A landscape with many valleys, sampled at points; each row gives a point and its height.
A ball rolls from a point to whichever of its 2 nearest points has the largest drop for the distance, and stops where none of them is lower. Distance is the straight distance between rows; heights are no part of it.
nezo height 29.4: [  7 -12  -4 -25  -2   8  -6   6  28 -14  19  13  -9 -22  33  12  26  44
  40   9  35   1 -12  -7  10  26  19 -28  -1  21  -8 -16  -9 -24 -23   6
 -11 -21   0 -27 -37   6 -32  45   5   0 -16]
Ril height 59.0: [  6  33  -7  15 -10 -47  13  -9   1  -9  10  53 -24  29  -1  13 -12  -5
   0   0 -23 -11   6   9  -3  16  -7 -30   8   6 -14  27  -7 -12   8   2
 -17  10 -15   3  20  36   7  17  -2   8   0]
vam height 39.6: [ 16  29  -8 -18  12 -29   0 -28 -22   7   7  14 -26  14 -25  -7   0 -27
 -11 -15 -25 -13  -6  43   6  -2 -24  -5 -18 -30   4  10 -17  -9  33 -16
  15 -29   7  31  27  -2  16   0   8   0  32]
Zamuf height 46.0: [ -4  43   9  -8  19 -14  25 -17 -16  -7  21  16 -19  15 -21 -10   8  -5
 -26   8 -15  11   2  30   0  -9   7  -4 -19   3   3  32 -39  11   4 -18
 -18 -21 -27  17  16  32  13  29  13 -27  19]
Sul height 35.9: [ 36  -9 -12 -19   8   5  -9 -11  20   6  -4 -17 -21   1   4 -24  23  -1
   4 -15  20   0  -6  42   3   9 -31 -14  -8 -21   5 -24  13 -17   1  -3
  23 -43  24   0  -4 -37  -8  -3   7   9   9]
kob height 36.7: [ -2 -45  11  36   5  35   6  -7  13  21  -2 -12 -15  10  33 -16 -12 -42
  23   5  -3  26  13   0 -19  11 -10 -27   8  12 -13 -19   7  -5 -17   4
  11   0   4  -5   9  -5   6 -39 -41   0 -12]
nudu height 61.2: [ 25  23  -6   5  -3 -35   8  -6 -15  -3  -2  54  -9  41  -1  32 -18 -24
  27  -4 -29 -21  14   7   2  29 -14 -17  10 -14  -8  18   3 -36  14  -1
  -4  12  -4  -3  10  18 -10   7   4   9  15]
vedi height 58.2: [ -3  20  -4  17  -2   8 -32 -39  10 -17 -24 -13 -30 -29  -4   1 -13  19
 -10   6 -18   5  -9   9 -33   0 -18 -32  27  11   7  -5  -8  45   4  13
  14   8  29   5  23   7  -2  -5 -11  23 -13]
benil height 53.7: [ -1  41 -13  15   0 -20  19 -22   3 -12  12  46 -29  15 -10 -13  11   0
 -20  16 -22  10   2   9 -17   2   0 -28  -9  24 -14  32 -19   4  -5  -1
 -12 -12 -14  -2  22  41   9  41   7  -2  -2]
ped height 33.0: [ -3 -35  23  25 -17   8   0  -5  29   8  -2   6 -16  -2  32  -8 -18 -12
  15   4   4  15   7   1 -14   5  -4 -39   5  35 -30   1  12   0 -19  13
  -6  12   0 -13   2   6   1 -17 -21  15 -20]
puso height 34.4: [  7  32  10 -15  18 -30  10   4  -9  -5   8  -2 -19  45 -43 -17 -21 -15
  -6 -17 -21   3 -12  31   1  -3 -22   1   4 -24   3  -4 -16  10  18  -7
   8 -24 -16  31  11   6  21 -16  -4 -24  30]
Lag height 50.9: [ 20   5 -19 -27  14   1 -13  20  15  -4  -1 -12  -7  10 -18 -27  18  10
  17  -7  34  -5 -10  15   6   8  -2  -7  12 -41   0  -8  10 -18 -21  -4
   6 -28  -8  -8 -35  13  -3  22  18 -23  -6]
mekuf height 15.3: [ -9 -18   4  20  -5  27  -9  -6  -6   4 -28  -5  16 -21  17   1 -18   1
  -5  10  -2   1   5 -23 -14   3   2  -9  18   5   2  -3  10  16   7   4
   6  21  11  -3   8   2   4 -17 -19  17 -13]
ful height 56.8: [ 17   4  -3  24  15  -3  21 -13 -21   1  -7  37   6  24   3  36 -11 -35
  30  22 -29  -6  13 -14   8  29   0  -4  17  10  -5  12  -1 -31 -15   3
  -3  13  -3 -18  13  18 -10 -18  -8  10   5]
soguz height 30.4: [  5   2  17   4  -4 -29  13   9  11   6  -1 -17 -26  45 -28 -19 -30 -29
  -2 -12 -14  -1 -10  24   3   2 -29  -9  -1 -12  -2 -17   5  14  -1   0
   3   1  -6   5  15 -11   7 -35 -13 -20  29]
fibul height 46.9: [-15  11  -3 -24  27 -15 -16 -10 -32   5 -17 -34  -9  -4 -48  18   1  -4
  11 -22  -2   1 -18  21  11 -12  -9  33   1 -36  27   3  -7   6   9   1
  27 -18   2  34  -1 -35  11 -35  -6 -19  19]
Rav height 37.3: [  1  30  -7 -18  24   7  24 -21 -29  -1  21  16 -12   0 -12 -12  20   8
 -17  22  -1  19   5   2   8   1  19  13 -29   3  10  16 -39  -6 -19 -17
 -10 -17 -14   6   2   7   9  38  16 -21  11]
noben height 18.8: [-21 -11  16  11  -4 -16  17  13   2  -9   4  -7  18  20  -9  19  -5  -3
   3  23   6   2  -2 -23  29  -8  21  11  -4  32 -13   7   2  -1 -33   4
 -29  28 -26 -32  -1   8   6 -17   1 -15   5]
godeg height 44.3: [-11 -15 -13  -8  11  21 -19   5 -23  -1   3 -39  20 -11 -22  29   8  18
  22  42  24   1 -22 -21  16  -1  19  23  -1  -2  24 -20 -16  11 -30  -1
   0   4   3 -26 -11 -30   3 -14  11 -22  -3]
tofo height 76.7: [ 23  25 -18  -5   1  36  -1  31 -19  18  -7  23  28  -9   6  -9  16  11
   7  -1   7 -20  15 -36 -24  -1  20  29   4  -1   7   0  18  -9  20 -12
  20  -7  -6   6 -41  18 -12  29  34  10 -13]
difif height 22.5: [-16  16  -3 -21  19  -9  24   1 -20 -15  30  -8  -6   8 -16  16  19  13
 -10  47   7  20  -8 -17  30 -10  27  24 -26  27  15  13 -33   3 -42  -5
 -30 -11 -17 -21   8   3  -1  15   7 -29  18]
kozul height 53.8: [  8   2   0  15   7   5 -37 -37  36 -26  -7 -25 -31 -37   6  27 -11  27
   1  20 -18   6   2  18 -17   3 -13 -33  14  25   6   1  -9  35 -11  25
  11  -1  40 -14  15 -20 -13  -5  -1  34  -7]
Vegus height 57.6: [ 14  11  -5  -9  -2  -2  12  10 -12  -2   7  30  10   1  18  24  13   4
  26  15   1 -15  11 -28  16  27  23   7   5  12  -5  12  -2 -31 -18  -3
 -18   4  -6 -22 -19   9 -23  25  12   6   0]
Vifat height 59.2: [  2   9  -7 -19   0   9 -47  34   1 -11 -26 -41   0  -5 -36  -7 -12   8
  14 -36  16  -8 -19 -21  -8  -7 -24  13  54 -38  26 -17   2  21  31  -1
  11  12  -2  20 -20  -9   4  -9   9 -29  -5]
beluf height 55.7: [  8   5 -10 -32  17   5 -48  10  -2 -18 -22 -31  -7 -29 -23  -4   8  20
  -3 -21  32  -8 -18  -2  -2 -10  -9   4  23 -48  17  -6  -2   7  20   3
  14  -9   4  16 -29   5  -4   7  19 -12 -11]
magas height 30.7: [-14  29 -13  -1  -5   1  15 -31 -25 -14  -2  29   8 -35   6  -7  21   7
 -43  14 -19   4   5 -20  -2 -12  25   3 -22  16  -6  28 -16  -1   2   3
  -9   2  18   4  25  23   5  33   7  24  -5]
nuze height 31.7: [ 42 -24 -13  -3  11  17  10   9  -1  23   1 -25   4  23  16 -16  24 -19
  26  -7   9   6  -3  28  -1  19 -17   2  -3 -12   8 -30  11 -25 -17  -2
  25 -34  20  -3 -10 -44 -13 -22   4   2   6]
ruke height 31.6: [ 17  15  -3 -43   2   4  17 -20  10 -13  23  22  -1 -15  10   4  24   7
 -22  -5  11  12  24   5  31 -15  15  16 -46   4   1   8 -26 -41  -9 -15
 -28 -19  -9  -3  -9   3 -21  68  30   1  19]
gebom height 32.3: [ -5 -30  10   0 -24   6  18  27  28  15  14 -12  -2  10  19 -28  12   4
  15   2  25  -2 -11  -7  10  -1  19   3 -20  28 -23 -17   9 -12 -30   3
  -3  -3 -10 -16 -30 -15   2   6  10   0 -10]
monim height 51.7: [ 28  10   6   1 -22 -21 -24  15  22   4 -15  20 -30  23  11   2 -36 -15
  26 -41  -3 -10   4  12 -16  31 -41 -35  31 -31  -7 -16   0 -12  27   7
   9  11   5  10  10  10 -18 -12 -18   6   5]
dor height 45.4: [ -3  12 -12 -11   1 -16  21 -22 -39  25   7  20  -9   0 -12  -2   5 -23
 -28 -14 -39 -13   2  32  -2  -5  -5  18 -46 -22  -6  22  -9  -7  36 -15
  17 -27  19  34  42 -14  14   3  -3  14  12]
sute height 15.2: [-28 -34  16  34 -23  -8   2  17   5  18  -2 -24  21  29 -17 -16 -24 -11
 -19  -7  -1   1   2 -13   1 -21 -10   9   0  13 -10 -14  16  31  -3   4
  -8  26 -15   0   3 -20  30 -32 -19 -23  -7]
gis height 26.4: [ -5 -44  15  19  -1  51  -7   6  21  12  -4 -24  22 -26  68   6 -21 -17
  31  13   7  17  32 -20 -16   7   7 -16  12  30  -8 -13  24 -18   3   8
   3  12  -7 -10 -12  -3  -6 -23 -35  23 -24]
Kubab height 37.0: [-17 -17  11  15   1  -5  -4 -28  -3  11 -12 -21 -12   0 -25  12 -26 -18
   0   0 -17  11  -6  10   0  -5 -22   5   1  -9  19 -15  -3  22  -9   1
   2  24  16   6  31 -34  13 -57 -26  -2  23]
zafeb height 21.2: [-13 -37  14  29  -7  23 -12  19  16   1  -8  -2  30 -19  29  13 -28 -11
  11  12   5  -2  24 -36  -2  -3  16  -8  11  20 -14   3  25  -4   3   9
 -11  35  -9 -12 -15  11   1 -23 -21  21 -21]
sig height 31.9: [ 19  -6  -7 -27   6  24 -20  20   9  -1  -4 -15  16 -19   4   6  17  13
   7   5  25 -18   1  -6  14   2   8  18  -6 -16  11 -12  20 -16  -4  -3
  13 -13   9 -12 -35 -20 -17   8  27  15  -3]
Nemu height 39.8: [  5   0   5 -14  -3   0  27  28  24   9  27  -6  -9  25  -4 -30  23  10
  16   2  25   2  -3   5  14   6  15   3 -18  11 -15 -13  -2 -19 -48  -8
  -8 -17 -19 -18 -32   8  -5  33  15 -26   2]
kopev height 22.1: [ 14 -20 -10  11  -2  14  19 -34   3  19  -7   6  -3  -5  36  -3  17 -16
  -2  12 -23  14   3  22 -13  17 -20 -19 -14  16  -8 -12  -1  -2  -4   1
  16 -19  36 -10  35 -34  -6 -17 -15  35  -1]
vemi height 24.5: [ -4   4  10  20 -19 -30  24  36   2   4   6  26  -1  50 -11 -22 -18  -9
  -4  -7 -16  -8  -5   0  -8   7  -2   0  12   3 -17  11   8  -3   9   3
 -10  12 -28   7  -3  29  14   0   0 -16  -5]
Mivo height 29.7: [-25  -2  13  26 -20 -40  10  30   9  -6   2  30   3  29   2  -5 -13   8
  23 -11  -1  -3  -3 -20  -8   9  15 -13  26  18 -21  12  13   1 -12  10
 -24  36 -34  -8 -12  39   8  -3 -13 -20 -20]
Feter height 9.7: [-23 -29  11  37  -7  35 -36 -15  17   2 -25 -20   5 -28  11  -6 -34 -10
  -6 -11  -7  19  17 -30 -10 -13 -23 -31  31   9  18  -6  18  26  17   9
 -11  36  11   4  15  12  14 -27 -57  15 -16]
muzi height 40.7: [ 17 -14  -1 -21  -5   5 -21 -17  18   7  -7 -27 -13 -36   4   3   8  20
  -5 -21  19   2   0  33  -2  -1 -20  -4 -13 -24  18 -23  11  15   4   4
  16 -18  49   6   6 -56  -5 -17 -10  30  10]
Baleg height 42.7: [  2  16 -17  -7 -18  13  20 -36 -16 -15  10  30   8 -36  26   1  24   3
 -30   4 -15 -12  14 -10   6  -8  21   1 -37   0  -3  11   0 -20  19  -7
  -5  -6  47   4  23  -8  -9  40  13  47   0]
Degaz height 23.2: [ -3 -18  -3 -11 -10  23   7   8   9  10  -1 -12  20 -21  19 -13  18  21
  -2  14  20  -5  -5  -9   5   1  19  12 -22  10   0 -13   9   2 -10  -4
  10  -1   7  -8 -11 -21   0   4  10  20  -2]
pepa height 32.1: [  4 -23   4  10   7  13  17  -7  -9  34  -5 -22  -1  19  -5 -10  -3 -18
  16  16  -6   9  -5   7  -3  13  -9   8  -2  -5  10 -20   2  12 -30  -6
  21   3   8  -3  11 -31  14 -36 -15  -8  10]
sutu height 53.9: [-20  12  -8  -9  10   7  -7 -33 -28 -13  -7  -7  -4 -40 -14  14  11  18
 -11  20   3   8 -19  -3  -5  -7  12  12  -1  -3  17   9 -19  29  -8   0
   8   6  16   6  15 -10   9  -7   2   4  -8]
Vebok height 65.8: [ 18  22 -18 -23   8  13   7  40  -6   9  17  16  22   5  -2   9  22  10
  19   8  10 -13  19 -40  19  -1  33  41 -12  11   2  -1   5 -33 -21  -4
  -7  -7 -19 -14 -44   9 -29  41  32 -13   5]
lesa height 51.4: [ 24  13 -15 -24  20   2 -26  -6 -15  -1 -19 -26 -13 -12 -30  -3   6  -6
  12 -16  11  -5 -12  17  -1   6 -19  15  18 -51  19  -7   1  -8   9  -1
  25 -26  12  23  -7 -24  -3 -15  13 -12  13]
Gep height 25.7: [ -2 -19   8 -25   1 -16 -12  16  22   5   5 -33  12  -7 -24 -12  13   7
 -20 -17  23  -6   1  21  23 -25   0  31 -27 -23   4  -2  20   2   2 -10
   1 -16  -5   4 -18 -33   9  -5  11   3   5]
gogi height 34.8: [-19  23  -6  20  -4 -24   2  10   3 -18  -1  32  -8  16  -5  -5   2  33
  15   1   3   8 -19 -20 -19  12  12 -24  36  13 -16  16 -10  18 -13  10
 -12  23 -30  -4  -7  53   8  18 -12 -23 -16]
folug height 54.8: [ 15  10  -9 -34  30 -13  -3  22  15  -6   5 -23  -2  21 -45 -27  15  -5
   4 -10  22  -6   7  20  15 -13  -5   8  16 -47   1   5   7 -20 -19  -3
   7 -34 -22  15 -23  26   5   7  22 -54   7]
dugad height 71.0: [  3  35  -7 -22  19  -8   1 -21 -43 -14   3  16   5 -17 -14  12  18  -7
 -20  -5 -12 -12  -6   0   5  -3  14  28 -17 -24  13  26 -23 -14  28  -7
  13  -7   2  26   9   5  -2  19  25   0   1]
Mubo height 37.6: [-22   3  19   2 -12 -35  -3  -2  20 -24  14   3   1 -14  -1  -5  -7  14
 -62 -10  -1  -6  -3  21   4 -36   1  10 -30   7 -10  19   2  20  29   4
 -14  11  -8  -1  13  10   4  10   8  15   7]
vepu height 47.2: [ -3   3   5  -4  -2  -3 -17 -28  28 -20   7 -25 -15 -51   8  13   1  36
 -18  -2   2  -5  -3  29 -13 -13  -1 -16 -17   0   4  -6   1  32   3  13
  12  -3  53   1  16 -30 -12   9   9  38  -3]
poz height 26.9: [ -2  -6   1  19 -12  11   3 -12  16  -4 -12  25  -9 -20  37  -3   7  13
  19  12   5   9  -7 -17 -18  15  15 -39  12  45 -22  10   2   0 -22   7
  -5  -5  -6 -13  -2  31  -2  12 -14  22 -18]
voz height 31.8: [-10 -47  11  18   7  41  -7  -9  33   2   2 -37  23 -33  51  27 -10 -13
  26  23   9  30  25  -9  13   6  -4 -13  -2  21  13 -25  15  -5 -10   8
   2  14  22 -16  12 -35  -3 -45 -29  37 -15]
tetiv height 59.1: [ -5   2  11 -21  16 -21   2  29  10  -8  25 -41   8  32 -39 -22   9  -7
 -11 -18   9  -3   5  29  30 -32  -2  27  -6 -22   4  10  12  -2  -8 -13
  -9 -31 -33  19 -19  14  17   1  11 -55  24]
gaz height 50.5: [ -4  12  -8   9  -6 -12  22 -27 -19  21  -4  20 -14   1 -14 -23   4  -8
 -28   3 -28   1  -8  22 -14   1  -7  -4 -24  -4 -11  13  -2  20  14  -1
  10 -15  16  18  38  -1  19  -2 -10  18   3]
kad height 47.8: [-11   2  17  -9  -8 -38  24  18  -4  -5  26  10  11  14  -4  -3   0  -7
 -52  -1  -9 -12  13  10  21 -26  16  39 -38   7 -12  23  -2  -2  28 -13
 -29  -6 -29   7   9   8   0   0   3   4  21]
palo height 19.6: [-19  -7  14  22 -19 -15   2  32   5  -3  -5 -10   7  38 -16 -17 -31  -3
  -3 -24   0   2 -14 -13 -11 -11 -19   1  36   5  -9 -11   6  27  21   3
  -8  33 -24   7   2  10  21 -17 -11 -31  -4]
milof height 45.7: [-39  12   1  -8  19 -16 -16 -10 -29 -28   4 -23   5  -5 -31  25   2  20
 -17   8   9   4 -37  -3   2 -24   2  22  15  -5  22   6 -25  31  12   3
  -1  11  -6  11   2  -6  16  -9   8 -36  -2]
livov height 17.8: [ -4  20 -15  17 -13  14   6 -20 -21 -16 -27  39  11 -28  19  -3   3   9
  -3  15 -15  -2   4 -23  -9   9  14 -29  17  18  -6  20   0 -10   3   3
 -11  -1  11  -4  14  40   3  23  -6  33 -17]
Terig height 39.5: [ -7  29 -12  12 -10  -6 -12  -2   4 -15 -19  16 -21  10  -7 -14 -18  22
   0  -6   2   8 -25  -3 -34  14 -12 -33  43  -4  -8   7 -17  38  19   8
  10  13 -11   9  -2  43  16  13  -9  -9 -22]
besuv height 27.6: [  6 -33  12  17 -14   6  11  28   7  22  -3  11  17   9  17  -2 -17 -19
  -1  -1 -10 -13  17 -12  -2   1   1  11 -13   9 -12  -1  28 -11   7   4
  -3  21  -3  -8 -12  -3  -8 -14   4  20  -7]
zul height 14.0: [-28 -33   2  32 -17   5 -21   0  -1   8 -23  -2  10 -19 -14  -6 -38 -21
 -36 -21 -33  20   1 -24  -8 -24 -25  -7  16   0  -1   0  18  32  28  12
 -12  34  14  22  34   7  19 -31 -42  20 -14]
mosu height 40.5: [ 10 -22   7  27  11  32  21  -8 -14  22   1  -3   3  22  30  -8   0 -25
  50  23   1  15  -2  -7 -16  31   6 -16  19  25 -11 -12  -7 -17 -41   6
  15  -3   4  -8  -3   1   3 -23 -10  -6  -8]
Fuv height 64.9: [-24   1  13 -17   9 -16  -6  27  -5  -6  22 -32  32  10 -29   2  15   0
 -29 -17   9 -10   0  10  33 -46  14  60 -21  -6  12  18   7   1  10 -13
 -11 -13 -38  12 -21  -7  11  -4  18 -37  22]
Gokoz height 16.6: [-24 -14   8  -2  -2 -17  -2  -3  -2   4   1 -26  10  -8 -19   6  -6  13
 -24  -3  18  -1 -10   3  15 -22  -1  27 -16  -4   7  -5   8  32  -1  -5
  -4  17  -4  -2   2 -33  14 -20   0  -2   8]
mup height 43.3: [  6  23 -11   7  -6  18 -19  -5   3  -4 -20   1 -26 -12  18 -13  -7  34
  22   5  20  -4 -20   2 -33  27  -3 -44  34  -6   5 -10 -15  24   5   1
  18  -3   3   0 -13  30  -5  20  -1  -2 -20]
vodo height 41.7: [-26  -4   5  -5   1 -10 -16 -14 -21   9 -19 -34  12 -16 -35  34 -17  -5
   7 -21  -6   3 -10   1   2 -16 -15  36  13 -22  27  -8  -7  29  14  10
  11  21  10  21  15 -48  15 -46 -19 -17  19]
viru height 27.8: [ 30 -27  -2  16   7  19  16 -13 -14  35  -7  -2   1  23  23  -4   1 -31
  15  -8 -13   5   4  22 -25  26 -20  -8   2 -12   8 -34   3 -13  -3  -4
  27 -20  22   0  20 -30 -11 -34 -15   9   9]
sono height 16.2: [ 12  19 -14 -31   2  -1   2 -11  16 -17  23  30 -18 -18   8  15  23  34
  14   3  24   8   7  -6  10   8  21 -10 -20   6  -4  -2 -25 -32 -15  -6
 -26 -13  -7 -18 -27  19 -27  74  23  -9  -1]
Gipo height 11.8: [  5 -18   0  -5 -14  19  25 -21  13  -1   5  14   7 -20  43  -5  30  11
  -2  18  -1   6  -2   1   8  12   1 -10 -26  23 -10  -8  -1  -4  -8   1
   1 -14  23 -18  11 -25 -13  13   3  39  -6]
Repa height 48.6: [ -5 -15  10  18 -27   3 -22  23  16  16 -32   4 -11  13   0 -25 -47 -11
   4 -34 -12  -3   3 -19 -30  16 -30 -16  42  -9  -4 -18   6  17  44   7
   4  30  -6  22  14  17   1 -16 -31   1  -9]
Zupu height 3.6: [-27   0   3 -17  16 -16   7  -4  -4 -13  20 -31   1  -7 -24  16  16  10
 -14  21  17   7 -15  16  24 -24  13  24 -32   6  10   3 -14  18 -22 -10
 -15  -5  -3 -10   0 -23  10  -8   8 -18  15]
zevok height 25.0: [ -6  -7  16   7  -2 -22   1  -1  18  -6   3 -12 -22  14 -13  -7 -17   4
 -13  -4   9  -3 -15  17   4  -4 -11 -11  -6   4  -5  -5   5  22  -4   3
  -4   9  -4  -9  -2 -10   2 -11   0  -4   7]
zani height 46.4: [ -3  16 -13 -29  -2  10  29 -33   5 -12  23  22   2 -36  19  -1  26  17
 -35  14  -7  17  15 -14  24 -24  31  21 -59  20   3   8 -22 -23  -7  -5
 -23  -8  20   3  15 -11 -15  57  15  21   8]
gepu height 46.1: [ 18   0   5 -12   9 -13   8  31  17  -3   8 -24 -24  43 -13 -16  11  -2
  41 -15  27  -6 -15  21  13  18   0 -24   1  -4 -12 -16  14 -22 -43   0
   3 -16  -4 -13 -29  10  -2   7   3 -39   0]
bapo height 29.6: [-17  12  11 -10   5 -30  12  24 -10 -22  20 -12   0  37 -28  16  -2   8
  -1   7  10  -6 -15  -2  23 -13  15  14   3   4   1  11  -5   4 -24  -1
 -27  18 -28 -16 -17  17   1   1   9 -42  11]
gufi height 19.2: [-21  -5   5  22 -19 -23  -4   0  -3 -12 -16  26   3  -9  -5  -6 -31  -5
 -40 -14 -35   5  -7 -10  -9 -15 -16  -8  15   4 -17  13  14  19  31  21
 -10  26   0  13  30  29   9 -20 -17  25 -12]
temop height 39.7: [ 36 -16  -3   6 -11  28   3  -2  -6  19  -7  15  24   1  72  20   4 -13
  38  -9  -4  -8  20   7 -29  39  -8 -31  18   5  -4 -10  11 -38  26  -5
  11 -12  12  -9  -6  -9 -26   6  -1  30 -10]
mudib height 38.3: [-36   5  10   4   4 -24 -16   2  -2 -28  16 -34   5  28 -37  24 -10  25
  -6   7  17   4 -28   0  13 -28  -8  -3  24   8  -1  -4 -18  34  -7   7
 -25  22 -21 -14  -6  -7  13 -10   2 -58   0]
tukuv height 44.7: [ 10  -2  -3  15   4  20   6  -7  -3   7  -9   0 -20  12  20 -11   6   5
  30  16  13   9 -21   5 -19  29   4 -27  21   7  -7 -13 -15   9 -28   3
  15  -7   3 -11 -10   4  -1  -4   0  -9 -10]
zavi height 50.0: [  8 -10  18  15 -16  10 -33  11  31  17 -16  -2 -29  10  21  -9 -47 -29
  33 -32  -8  -4  17  -5 -29  24 -38 -35  44 -13   8 -22   1  -2  33   9
  10  27   4  16  12   9 -20 -29 -45   0   1]
Mipe height 55.5: [-11  12  12  -8  -1 -11  20  35 -11   0  31  20  22  25 -10 -21   9  -5
 -46 -18 -11  -2  21   9  10 -26  15  56 -23  -6   2  25  -3 -11  27 -12
 -18  -6 -49  22 -12  28   6  27  17 -23  21]
todi height 37.4: [-10 -27   2   4   3  12   6  -2   4  13   5 -30   8   7  -6  13   8   3
  19  29  19  10 -14   5  21  -1   4   7 -16   6  15 -22  -3  12 -45   0
   4   3   8 -19   0 -49  14 -34  -2 -13   4]
los height 76.6: [ 21  26 -18 -21  12  22 -10  -2 -26  -2  -3  17  17 -18   1   0  15   4
  -3  -9   1 -24  10 -13  -4   6  17  20   1 -27   9   7  -4 -23  28 -14
  27 -11   9  10 -19   5 -10  33  31   8  -1]
Bive height 55.6: [ -2   3  -9  31  -8   1  -2 -32   5  -6 -18  15 -17 -13  -3 -11  -1  -2
 -24   9 -34  12  -2  10 -19 -12 -11 -25  -2  25 -11   9   9  32  -1  11
  12  -7  33   4  33  12  10  -4 -14  32 -12]
fen height 9.3: [-26 -22  11  37   5   6  -2   4   0  -2  -4 -22  32  22 -18  12 -21 -22
   8  17  -3  13   6 -33  19 -19   5   3  12  22  -3  -4  12  16 -28   3
 -13  36 -20 -19   2  -8  23 -42 -24 -23  -7]
nifak height 46.7: [ 10  -1   1  17 -26  23 -21  21   7  19 -27  -7 -12   4  27 -33 -24   8
  26 -20  11  -8  -2  -7 -42  26 -15 -30  40  -8   0 -17   5  15  23  -2
  22  12  -2  12 -13  23  -2  -1 -18  -4 -17]
Kov height 34.1: [ 31 -32   3   9  -3  21   0  16   2  23   5  23  23  -3  45  27  -6 -31
  12  -1 -21 -18  32  -3  -1  19  -7   5  -8   2  -9 -11  27 -37  25  -1
  10   7  13 -13  -2 -12 -32 -10   8  39  -1]
vudi height 72.1: [ 19  26  -6  -6  -4  10   2  52   4  20   9  28  31   2  -7   0  20   5
  -2 -12   4 -22  24 -33  -5 -23  24  47 -13  10  -3   7  23 -21  16  -4
  -4  -6 -24  -2 -47  24 -21  28  43  -6  -4]
vel height 51.3: [ 17   8  -8   6   0 -11   7 -13  -9  -9  -2  54   0  -6  29  43   3  -1
  38  10 -10 -10  19 -17   7  41   9 -29  22  12  -7  13  -4 -35 -14  -1
 -17  13   2 -26   2  20 -25  13  -3  17  -6]
tet height 27.0: [-18   0  11  17 -18 -22  -1  -8  14 -26  -2  20   4 -22   1   9 -12   5
 -47   4 -19   3   1  -8   7 -26  -3 -14  -7  23 -24  24  16   9  14  17
 -26  19   6  -8  29  21   6  -3  -5  47  -7]
Ririn height 33.6: [ 28  -9 -17 -40  14  10 -12   9  20   7  -3 -18  17 -17 -13 -16  32  -3
 -14 -15  22 -15  21   8  18 -18   5  32 -21 -38   3   3  29 -31   2 -13
  13 -34   5   8 -23 -19  -8  12  26   4   1]
Vekep height 52.4: [-17   8 -20 -23  21  19  -9  -5 -40   3   5 -17  15 -32 -23  11  26  24
  -1  26  17   5 -23 -13   8  -3  29  37 -11 -14  27   1 -22  10 -12  -3
  16  -5   7  -1 -11 -17   4   9  14 -16  -8]
Nuzo height 45.3: [ 27   7 -16  -3  -5   8   3 -21 -11  -2   0  28   2  -2  43  34  10  -6
  28   2  -5 -14   8   5  -4  35 -10 -32  10   1  -2   4  -5 -34  14  -2
  -1  -3  18 -14  12  -2 -26  18  13  28   7]
Kiriz height 63.8: [ -5  24   5 -25  16  -3   7  11 -33   6  10  13  19 -11 -11   7  19  -8
 -35 -12 -10 -11  21  -9  13 -27  27  63 -29 -15  12  26  -7 -17  30 -10
   1  -8 -18  27  -7   7   1  21  27  -5   7]

For each start below, name the point where the ball stops.
Bive -> Zupu
tetiv -> Gipo
monim -> fen
zavi -> fen
vudi -> Feter
nudu -> Feter
Kiriz -> Feter
